A landscape with many valleys, sampled at points; each row gives a point and its height.
From any point a ball takes the steepest step (drop divided by distance) to one of its 3 nearest points. It stops when none of these is lower. Distance is the straight distance between rows; heights are no part of it.
(55): [121 137  98 132 130  93 128 146  98 112 140 135 133]  h=481
(40): [115 142 105 126 114 160 122 128 104  99 159 164 139]  h=256
(75): [121 137 122 113 120 188 120 116 128 117 156 164 138]  h=261
(311): [107 121  99 131 163  53 132 178 103 164  96  99  97]  h=160
(504): [136 126 144 128 118 217 138  97 177 120 139 145 133]  h=431
(368): [140 131 139 136 122  96 130 123 116 126 128 122 129]  h=428
(382): [104 137  99 108 127 180 101 133  99  96 163 165 150]  h=338
(299): [ 88 112  75 119 187  55 137 204 113 159  84  85  95]  h=70
(608): [149 116 156 124 118 212 134  84 193 117 116 121 143]  h=623
(545): [149 130 162 126 109 175 126  87 163 111 129 125 141]  h=378
(34): [145 126 162 150 122  91 139 117 136 153 112 126 104]  h=497
(31): [136 126 122 123 129  88 115 132 100 110 123 107 140]  h=469
(152): [152 129 159 138 111 115 128 102 142 122 125 112 138]  h=765
(411): [125 132 117 139 139  69 137 148 105 146 120 120 109]  h=348
(66): [146 130 147 126 111 176 129  95 162 116 137 134 142]  h=221
(5): [101 115  69 123 179  55 140 195 108 144  99 104 105]  h=213
(257): [141 140 148 144 111 146 146  99 138 130 139 141 125]  h=414
(443): [117 119 132  98 123 252 124 117 157 136 152 175 137]  h=594
(277): [112 124 100 129 154  57 134 166 102 139 108 103 110]  h=280
(47): [127 137 136 153 122  92 150 129 123 150 121 132 102]  h=364
(435): [107 122  67 129 155  61 145 172  98 127 119 118 117]  h=376
(2): [133 130 137 104 111 192 103 107 135 105 153 139 150]  h=357
(506): [125 131 111 125 117 101 116 126 103 106 134 123 141]  h=476
(351): [144 135 158 157 117 107 159 108 146 153 123 132 116]  h=581
(42): [150 123 170 155 134  80 141 119 155 169 101 119 111]  h=589
(499): [119 136  94 122 129 116 115 134  94  93 147 132 147]  h=500
(176): [138 130 133 141 124  89 136 132 112 130 123 123 121]  h=374
(203): [125 138 110 145 126  95 140 142 107 124 141 140 123]  h=513
(141): [138 131 141 126 111 173 120 103 144 111 143 140 141]  h=358
(135): [141 134 137 128 107 143 121 106 130 108 137 124 140]  h=267
(571): [125 129 137 113 112 210 125 106 155 119 144 161 142]  h=377
(413): [126 110 141  95 126 239 117 112 162 126 144 152 144]  h=577
(333): [153 123 166 154 118 126 148  95 171 138 121 130 127]  h=652
(378): [110 140  93 135 125 115 128 141  97 104 146 151 133]  h=511
(331): [154 125 178 146 113 107 144 102 158 141 108 114 135]  h=690
(177): [130 133 132 123 113 199 129 102 154 121 147 160 136]  h=347
(136): [120 120 130 127 156  51 113 160 106 155  94  87 108]  h=446
(107): [132 135 117 134 127  85 126 136 100 120 128 115 128]  h=439
(317): [149 129 156 135 107 149 139  96 157 122 130 129 136]  h=466
(150): [127 139 124 134 112 138 137 121 115 119 148 153 134]  h=237
(484): [130 134 131 107 114 155 107 112 116  95 154 135 153]  h=346
(594): [131 129 153 153 130  74 148 143 124 167 112 116 105]  h=335
(186): [115 128 122 146 140  59 139 156 115 167 104 105  95]  h=427
(313): [115 132 111  95 122 186  88 124 111  93 156 148 156]  h=383
(454): [132 139 139 143 127  75 133 139 115 154 111 114 109]  h=202
(292): [130 134 136 108 115 200 113 109 139 109 154 151 144]  h=326
(296): [138 102 146  86 130 247 110 101 174 124 129 126 152]  h=557
(252): [116 133 109 116 117 158 106 125 107  90 155 149 147]  h=314
(87): [139 110 150 110 126 238 127  94 187 121 127 137 149]  h=517
(287): [139 123 152 138 130  76 127 129 119 147 114 103 117]  h=371
(476): [100 120  91 138 166  55 136 186 108 169  98  97  88]  h=234
(617): [123 123 123 127 143  63 115 154 100 132 112  96 131]  h=375
(324): [ 98 115  97 123 174  50 122 192 103 156  83  83  98]  h=223

Call two points neighbours if one is among the 3 nearest of the other. Go from one point of each pair to the other, from neighbour to neighbour, staying as low as possible. Name the highest point that can't be avoided.
(135) and (66) => (141)
(75) and (135) => (2)
(75) and (454) => (333)

Where does a ball stop that starts at each point below?
(571) => (75)
(87) => (75)
(34) => (454)
(42) => (454)
(333) => (66)
